Each row is a point on a landscape with many peaks, with its height.
A climber steps from a point to the highest of its 2 nearest points, and stops where none of them is higher. Distance is the straight distance between rows; heights are no part of it.
j899 h=492: [195 114  58 100 107 157  79 100 175 173 152 153 109 158 117 161 133 111
 166 155 133 161 119  86 151]
j783 h=147: [166  95  62 137 100 116  96 124 165 119 144  96 167 129 112 144 126 112
 169 110 113 131 132 151 169]
j28 h=295: [ 79 142 204 126 121 112 185 198 111  67 118  90 141 132 137 144 110 101
  76  96  98  77 150 114  81]
j231 h=428: [ 68 144 180 115 193 114 183 161 118 106 127  97 143 155 156 127 103 111
 159 109  96 115 120 139  89]
j268 h=303: [117 140 129 147 103 123 110 165 138 110 107 108 137 155 100 121 128  88
  59 122 132 122 143 130  99]
j688 h=297: [100  95 121 107 121 110 157 165 149 127 135  73 167 127 139 157 110 106
 148  80 116 108 153 150 114]
j68 h=131: [103 144 139 129 161 109 171  85 105 138 121 104 132 105 154 118 150 148
 216 138 132 140 113 153 148]
j600 h=279: [129 167 138 150 153 129 121 147 131 106 108 117 136 152  91 107 124  97
  65 139 127 166 111 113  98]
j123 h=448: [129  67 110 147 123  78  67 148 140  92 133 130 115  93 129 150  95 136
  71  67 112  78 162 141 140]
j373 h=415: [124  73 107 138 108  74  92 117 134 103 115  94 145  71 111 155 101 136
  89  86 141  89 148 157 154]
j534 h=325: [141 121 105 134 104 133  88 167 168 105 117 113 156 167  96 115 120  68
  57 109 120 111 145 119 133]
j896 h=520: [155 142 142 161 141 133 120 121 119 128 102 172  84  93 112 125 156 130
  61 142 127 138 111  98 107]
j154 h=632: [153  96 132 127 133 136 104 115 122 165 189 183 103 165 156 165 130 147
 206 126  99 132 126 101 132]
j270 h=517: [123  73  80  85  78 156  57 148 121 150 174 189  83 191 128 147 129 120
 115 116 120 114 177  98 127]
j289 h=559: [145 163 153 154 124 138 141  95  96 118  96 142 111  70  89 110 156 124
  67 152 139 136 115 107 129]
j50 h=197: [ 95 223  86 105  84 152 158  98  93 162 107  87 125  93 104  80 124 128
 102 157 179 156 134 126 149]
j626 h=148: [165 124  90 159 121 139  84  81 131 129  82 115 140  62 116  99 130  84
  78 144 165 145 121 102 166]
j14 h=626: [170 202 156 143 115 176 168  89 104 146 110 155 114  32  83 101 133 126
  78 150 138 133 110  91 120]
j991 h=358: [118 122  82  94  89 136  79 189 176 126 108  92 140 163  95 135 126  78
  45 115 159 128 154 117 107]
j82 h=655: [114 184 157 122 117 195 203 132 107 157 123 165 129 123 117  99 155 122
 106 152 125 160 128 122  81]
j530 h=468: [121  61 119 130 128  93  51 151 142  89 172 151  87 133 136 150  99 142
  67  66 114  86 171 126 134]
j400 h=288: [104 115  67  89  63 168 169 125 137 154 110 100 135 117 127 115 141 117
 181 145 135 106 146 160 150]
j225 h=666: [114 193 180 144 156  95 173 153 121 100 127  57 177 164 112 109  80  77
 115 127 126 169 108 128  99]
j129 h=259: [148 115 145 149 137 130 123 153 136 104 147 133 158 157 133 126 110 111
 128 109  90 112 119 137 137]
j423 h=548: [180  93  39 108  59 166 105 112 167 154 150 140 124 143 121 162 139 116
 184 154 122 136 129 125 171]
j750 h=81: [141 165 164 127 126 173 181  84 104 169 124 172 125  93 131 119 173 160
 143 168 147 132 123 130 115]
j349 h=531: [116 169 182 156 177  82 133 168 126  84 139  75 173 155 121 118  88 107
 105 123 107 148  96 129 122]
j576 h=422: [125 129 159 166 179  77  85 175 147  59 138 103 145 131 111 133  94 105
  58  92 119 104 121 116 124]
j805 h=487: [163 156 197 169 201 136 160 163 142 115 177 151 160 172 156 133 111 141
 171 142  94 143  69  98 111]
j715 h=553: [153  87  75  89  66 164  81 131 134 174 137 180  90 172 121 141 146 122
 113 149 135 137 148  98 127]
j692 h=390: [126 135 190 173 219  91 108 173 128  68 188 131 149 171 148 122 100 146
 115 106 113 143  83 107 130]
j944 h=227: [176  89 133 158 124 139  91  90 133 124  94 156 127  84 123 135 125 127
  93 139 128 111 114 113 152]
j230 h=118: [203 108  99 140  83 185 108  86 149 168 106 147 140  79 101 121 131 112
 116 152 142 116 123 114 159]
j819 h=628: [174 116  44  76  55 187  99 130 162 165 127 154 111 169 110 126 140 101
 110 167 132 158 141 111 141]
j316 h=581: [ 91 197 171 128 150 154 213 121 101 136 112 109 142 138 124  90 121 103
 132 149 118 157 113 129  89]
j7 h=86: [137 127 155 127  98 161 158  90 104 143 117 179 113 107 143 121 175 166
 144 158 134 104 136 135 125]
j936 h=114: [ 87 156 142 129 195 115 178 116 116 142 120 113 124 142 149 126 134 139
 209 130 113 152 111 153 117]
j809 h=207: [161 115  52 139 116  96  93 105 162 114 121  55 159  98  95 141 116 117
 168 122 148 143 128 159 189]
j714 h=215: [210 113 148 179 137 145  93  77 160 149  96 167 130  43 131 132 112 107
 112 154 146 117 105  95 145]
j200 h=486: [120  71 150 138 139  87  73 156 119  78 180 181  42 131 144 133 123 164
  87  74 116  92 164 113 118]
j969 h=90: [117 101 165 149 173  83 140 120 112 114 154 158 127 125 182 140 126 185
 177 111  98 121 114 148 137]
j27 h=130: [158 128  83 137 102 169 100  95 129 156  88 135 111  88 104 111 141 124
  89 160 158 144 127 116 146]
j607 h=251: [121 188 118 136 153 101 121 135 120 119 115  89 138 154 101  98 124 100
  93 137 157 204 110 129 104]
j975 h=321: [128 113 110 127  72 156 152 100 113 143 106 120 146 103 117 112 140 141
 146 139 140  97 152 161 155]
j622 h=108: [188  65  94 133  68 163  99  74 133 149 110 155 128  86 116 136 134 148
 139 139 138  96 132 124 177]
j104 h=272: [ 77 106 135  83 101 106 165 144 120 129 108  54 162 107 138 170 126 113
 121  81 149 115 157 137 128]
j693 h=518: [ 97 182 148 129 171 153 183 140 115 154 131 132 132 168 139 109 140 109
 143 150 117 173 110 128  83]
j987 h=462: [133 162 182 178 174  90 119 185 133  57 140  93 159 145 110 120  93 101
  57 118 111 129 100 102 111]
j479 h=62: [100 154 101  97 159 168 176 114 129 179 132 152 104 156 160 118 159 137
 198 156 133 177 111 132 102]
j194 h=195: [201 128 125 177 155 139  99  65 148 152 107 112 142  42 115 129 118 124
 142 151 151 131  93 112 168]
j443 h=570: [168 108  90 110 127 146  80 112 140 181 184 177  93 170 136 173 138 137
 191 144 126 151 121  91 130]
j49 h=153: [107 179 130 128 141 110 161  58  86 151 117  98 132  85 126 105 157 166
 177 156 156 136 112 146 168]
j438 h=601: [156 158 184 141 127 178 186 140 125 160 135 183 142 130 133 126 136 133
 129 157 106 137 111 117  84]
j533 h=542: [165 152 191 160 167 160 178 149 134 134 145 150 164 136 145 135 123 142
 166 153  92 133  81 108 101]
j885 h=472: [125 140  49  65 105 134  57 172 178 150 126 132  99 200 114 115 139  99
  76 134 161 167 152 122 127]
j704 h=506: [101 100 159 143 160  84  92 155 113  95 180 169  80 145 159 136 118 172
 110  85 123 110 141 125 120]
j324 h=73: [117 171 143 119 153 155 181  88 108 186 135 163 105 116 146 122 171 163
 177 162 147 163 110 131 111]
j140 h=223: [138 105  55 100 100 119  65 124 163 133  96  79 130 113 101 123 115 101
 103 128 170 133 145 146 165]
j299 h=411: [ 77 114 117  86  97 113 121 124 120 135 103 127  97 112 127 141 167 153
 120 125 167 104 158 160 120]
j646 h=537: [158 127  51  91  98 157  79 143 178 159 127 145 117 191 115 119 142 100
 101 147 145 175 139 106 131]
j644 h=595: [146 206 155 132 102 184 182 114 102 151 111 159 136  82  85 101 145 120
  77 154 135 164 117 104 106]
j928 h=40: [101 123  57  91 142 117  83 142 146 158 175 130  86 196 153 153 144 132
 195 128 145 176 132 128 130]
j442 h=398: [ 60 144 170  83 190 116 185 125 121 113 109 119 126 132 149 133 131 142
 170 118 106  96 137 145  93]
j647 h=377: [ 63 130 147  69 147 144 196 109 121 124 108 111 139 128 136 123 134 131
 187 125 106  83 151 160  96]
j926 h=322: [100 155 163 134  99 119 167 135  99 111 100 108 135 117 112 117 135 123
 107 129 138 104 135 149 109]
j8 h=393: [127 116 167 180 209  74  83 168 136  47 173 122 135 134 137 126  86 133
  79  90 116 120 102 107 144]
j493 h=92: [140  93 156 129  98 150 170  89 108 132 118 167 143 103 155 133 151 166
 186 143 110  82 137 146 141]
j332 h=336: [ 95  94 112 116 143  80  60 145 136 134 145 121  98 140 139 160 125 149
 105  80 147 126 144 139 131]
j302 h=495: [147 111 149 160 150  95  95 126 112 104 111 172  69 103 123 126 165 157
  74 117 116 107 121 106 119]
j962 h=306: [ 90 152 182 114  87 107 182 167 103  87 107  78 126 111 118 141 134 105
  73 113 128  92 148 115  82]
j296 h=391: [ 96 129 106 110 108 128 132 130 124 148 104 118 107 135 118 112 150 137
 112 134 161 140 139 148 120]
j604 h=449: [125 140  76 113 111 140 112 146 157 144 115 111 133 168 111 114 139 102
 109 139 148 169 134 138 123]
j702 h=355: [ 79 129 160  85 130 118 199 107 117  99 105  85 161  91 141 133 116 127
 179 114 120  73 149 160 123]
j698 h=408: [115 134  52  71 107 115  52 174 177 141 106  80 110 161 112 144 130  86
  57 129 183 158 154 126 127]
j75 h=98: [ 99  94 133 123 142  99 136 128 118 134 143 141 120 144 172 142 123 159
 184  98 100 113 132 156 132]
j190 h=348: [124 135 123 141  98 149 165 121 113 133 111 107 162 127 111 106 123 121
 139 140 125 121 126 149 137]
j567 h=474: [130 118 159 146 138  80 110 104  97  98 106 159  95  96 128 136 163 174
 106 123 134 103 136 143 126]
j751 h=578: [128  85 157 119 160 126  95 123 101 147 204 202  79 170 171 154 124 167
 187 114 112 137 145 100 129]
j747 h=372: [119  86  88 121 130  75  66 121 141 123 115  99 122 106 122 153 115 143
 111  96 146 129 152 154 150]
j842 h=78: [171  96 180 147 133 144 123 148 124 114 168 186 139 151 155 142 105 159
 147 122  87  96 110 104 124]
j275 h=220: [103 206 105 116 133 126 146 113  99 145 121  85 117 112 101  90 126 125
  99 149 180 194 117 138 116]
j583 h=175: [114 197 113 130 103 120 152  61  83 138 106  82 130  79 111  89 120 151
 123 152 164 131 127 135 171]
j528 h=273: [123 113 173 142 127 147 150 183 128  96 133 143 167 166 144 113 107 116
 129 119  83  92 134 134 104]
j380 h=121: [140  85  74 127  79 132 134 129 145 134 138 107 148 130 129 150 131 122
 193 106 101 116 142 166 153]
j15 h=536: [100  86 178 130 159 108  96 132 100 107 185 204  76 151 174 144 133 189
 144 106 107 112 147 114 121]
j683 h=99: [169  76 130 138  93 140 124  87 121 138 122 166 132  95 132 148 137 167
 160 131 116  97 128 147 156]
j843 h=688: [ 85 199 186 144 142 113 205 118 103 102 115  67 152 128 124  98  97 102
 121 140 135 150 104 134 106]
j366 h=51: [100 123  82  95 136 134 130 128 130 173 152 146  84 182 165 136 153 140
 203 142 134 169 128 130 115]
j518 h=83: [138 107 199 159 172 113 124 129 112 109 148 179 126 133 166 144 122 191
 162 129 105 102  96 113 119]
j434 h=427: [137 170 187 174 224 108 127 158 127 104 162 124 151 176 141 123 111 132
 122 138 111 164  71 106 121]
j844 h=107: [115  79 100 111 100 131 144 133 130 139 134 138 136 145 152 135 132 135
 190 103  93  96 146 155 126]
j309 h=532: [162 115  56  96  56 188 137 135 153 169 136 140 128 160 120 122 152 112
 161 170 128 145 136 126 143]
j205 h=326: [ 92 114 127 108 113 122 187 135 140 125 120  68 164 103 132 145 110 109
 186 105 105  94 145 162 134]
j790 h=241: [168  98 125 155 129 120  87 122 132 104 115 133 150 123 116 133 111 122
 110 114 107 111 119 128 154]
j117 h=447: [109  96 128 122 117  86 107  94 111 125 112 156 108 101 133 133 151 173
 134 121 138 104 145 162 138]
j294 h=465: [ 84 156 177 134 179 144 183 172 119 123 125 119 143 182 144 105 117  97
 140 132  93 133 119 126  75]
j697 h=286: [127 106  59 100 101  90  95 114 145 141 112  56 140  99 105 139 114 133
 154 120 170 147 134 157 179]
j222 h=284: [ 97 129 208 148 128 126 178 208 112  68 130 131 160 151 142 112  89 115
 105 117  84  76 131 122  89]
j562 h=170: [180 126 102 177 149 121  80  58 138 136  86  99 144  52 129 115 120 103
 113 145 160 147 109 108 191]

Call two points neighbours if one is among the 2 nearest of the other. Go from one point of each pair to the other, from neighbour to neighbour, staying as high as possible. Name the lowest point that can't be avoided.
j819 / j423 | j309
j423 / j843 | j692
j190 / j843 | j380
j819 / j82 | j296
j843 / j697 | j140
j82 / j14 | j644

Two climbers start at each pair of points below. Name the first point that both come to, or write never.
j104 / j75 | never
j140 / j299 | never
j562 / j117 | never

For each start below, name every point that the climber comes to, in order.
j27 | j626, j562, j194, j714, j944, j790, j129, j528, j222, j28, j962, j926, j190
j688 | j205, j702, j647, j442, j231, j294, j693, j316, j843
j366 | j479, j324, j750, j7, j493, j683, j622, j230, j27, j626, j562, j194, j714, j944, j790, j129, j528, j222, j28, j962, j926, j190
j936 | j442, j231, j294, j693, j316, j843
